A landscape with many valleys, sampled at points; each row gives a point and its height.
A ball rolls from a point to the lowest of its 4 nearest points, and stops where none of them is lower. Distance is the straight distance between rows; heights are no part of it.
K_844 h=3.72: [ 92  96 106 138 155 104 147  97 179 164 156 182 155]
K_186 h=2.85: [107 133 135 131 161 151 140 186 114 156 113 134 158]
K_287 h=2.14: [121 103 143 169 161 144 169 156 158 129 154 164 139]
K_578 h=5.61: [160 105  81 122 152 110 121  97 131 149 177 106 100]
K_634 h=6.04: [164 111  68 113 141 109 121  98 135 144 178 105  95]
K_543 h=2.53: [132 135 192 110  66 117  70 134 102  84 116 111 109]
K_693 h=1.65: [112  77 143 151 163 166 161 165 170 113 140 184 143]
K_183 h=1.08: [118 167 186 147 108 103  62 167 110 111 106 137 132]
K_330 h=5.04: [182 121  62 111 127 107 120  96 129 114 153  98 110]
K_953 h=1.83: [112 163 168 133 120 100  60 157 104 120 105 135 132]
K_732 h=1.87: [148 133 233 122  45 146 107 134  95  87  78  99 114]
K_33 h=8.40: [105  80 189 123 163 152 109 188 153 163  62 164 155]
K_3 h=2.23: [174 125 118 157 155 136 140 106  96 141 147 110 124]
K_586 h=2.68: [124 147 131 151 161 152 150 155  97 140 128 119 145]
K_910 h=1.59: [121 110 141 158 159 155 174 167 138 135 151 146 146]
K_90 h=4.62: [128 103  86 122 151 110 136  91 140 169 190 115  98]
K_797 h=1.46: [154 138 128 165 157 142 154 124 105 143 147 112 133]
K_396 h=1.55: [114 111 142 141 162 159 159 187 134 136 125 137 157]
K_972 h=1.82: [134 156 209 148  85 105  66 154  99  87 102 122 134]
K_904 h=3.57: [126 130 172  94  45 126  94 135 123  84 116  97  98]
K_436 h=5.23: [186 136  63 109  87 100 136  84 127  93 137  91 130]
K_522 h=3.19: [184 131 100 141 134 139 133  87 105 122 123 103 114]
K_945 h=1.78: [108 170 130  96  87 146  96 113 111  88 104 108  90]
K_590 h=2.49: [114 152 173 142 136 100  77 190 124 139  86 150 137]
K_439 h=5.10: [104 103 159 119 157 148 127 196 139 160  81 150 162]
K_492 h=5.35: [163 150  68  95  56  88 161  63 125  94 144  82 148]
K_322 h=3.55: [105 154 155 129 146 110  99 185 113 151  86 135 146]
K_81 h=0.29: [114  88 146 141 161 168 163 186 151 129 127 158 152]
K_737 h=8.05: [107 164 128 109 124 147 103 119  93 116 105 111 113]
K_512 h=4.24: [102 103  81 111 159 115 150  77 142 181 187 132 118]
K_58 h=3.16: [107 124 151 123 160 146 141 194 122 156 102 139 162]
K_505 h=2.11: [122 107 144 172 152 130 170 144 157 132 163 162 142]
K_514 h=2.96: [132 131 181  98  52 125  85 136 114  86 118 100 104]
K_899 h=6.85: [102 163 143 111 107 137  78 129  96 107 111 116 117]
K_695 h=6.01: [123 177 109 102  96 150 130  98 114  93  95 109  91]
K_757 h=0.96: [111  93 134 162 154 115 157 129 171 144 165 173 141]
K_272 h=4.52: [176 149  82 111  82 110 147  73 124  99 106 101 122]
K_731 h=4.60: [ 78  98  65 119 162 134 169  70 151 159 177 165 169]
K_283 h=4.83: [178 156  72 105  77 101 152  76 131  91 111  91 127]
K_573 h=5.40: [156 105 104 136 154 107 124  98 132 160 179 116 104]
K_265 h=2.15: [112  90 135 161 155 131 160 133 183 128 150 184 137]
K_67 h=3.35: [144 100 128 161 160 114 141 110 129 159 178 127 128]
K_367 h=3.37: [105 159 163 116 105 112  67 144  98 118 114 127 120]
K_368 h=5.17: [140 173 100 117  70 131 151  83 127  86  94 107  94]
K_231 h=5.83: [178 110  91 132 145 110 119  92 119 146 163 109 105]
K_286 h=0.36: [115 153 152  95  69 134  86 122 111  90 115 108  95]
K_988 h=5.34: [145 169  99 117  86 140 142  87 124  89  90 107  95]
K_48 h=4.20: [193 127  74 121 120 117 124  88 117 113 134  98 115]
K_133 h=2.73: [140 116 139 173 163 129 162 131 133 150 165 142 142]
K_859 h=2.22: [102  74 158 123 164 176 144 194 152 132 110 159 165]
K_176 h=6.53: [143 165 111 122 131 153 124 100  99 108 100 111 106]
K_266 h=5.30: [128 165 119 133 147 156 123 121  83 125 109 115 123]
K_391 h=3.90: [185 146  89 124 114 127 133  78 112 100 110 104 115]
K_351 h=0.67: [103 161 140 128 151 143 113 163  95 146 112 121 150]
K_493 h=5.82: [113 129 172 132 154 121 110 198 144 165  72 145 144]
K_188 h=4.36: [101  63 171 119 163 173 118 191 145 138  90 163 168]
K_352 h=3.99: [ 94  98  91 119 158 116 156  82 150 180 182 140 129]
K_629 h=4.29: [ 80  99  87 125 162 105 160  86 164 160 171 173 159]
K_865 h=3.38: [102 161 145 123 141 118  96 170 101 145  99 128 141]
K_770 h=4.28: [108 125 148 123 155 133 122 199 130 166  87 138 160]
K_187 h=6.00: [118 146 142  90  52 136 104 135 122  84 125  95  85]
K_308 h=6.05: [116 173 118  99  65 143 130 107 131  84 103 105  83]
K_810 h=4.85: [160 167  90 113  63 102 162  72 127  91 108  94 123]
K_39 h=2.39: [118  96 130 153 157  97 149 109 162 159 178 155 137]
K_773 h=2.40: [100  91 126 158 158 114 154 115 187 143 152 185 144]
K_245 h=3.39: [111 101 110 135 158 106 141  92 148 172 185 140 123]

For each start below, name the point where the ball stops.
K_439 => K_81
K_573 => K_757
K_322 => K_183
K_695 => K_286
K_308 => K_286
K_732 => K_183
K_578 => K_757
K_634 => K_797
K_67 => K_757
K_176 => K_351
K_737 => K_286

Call two points neighbours if one is among the 4 nearest of the other. Go from one point of each pair to the other, from neighbour to neighbour, staying as low as possible. Name the highest point that can't be avoided.
K_757 and K_81 => K_505
K_183 and K_757 => K_865
K_183 and K_286 => K_543
K_757 and K_351 => K_133
K_351 and K_797 => K_586
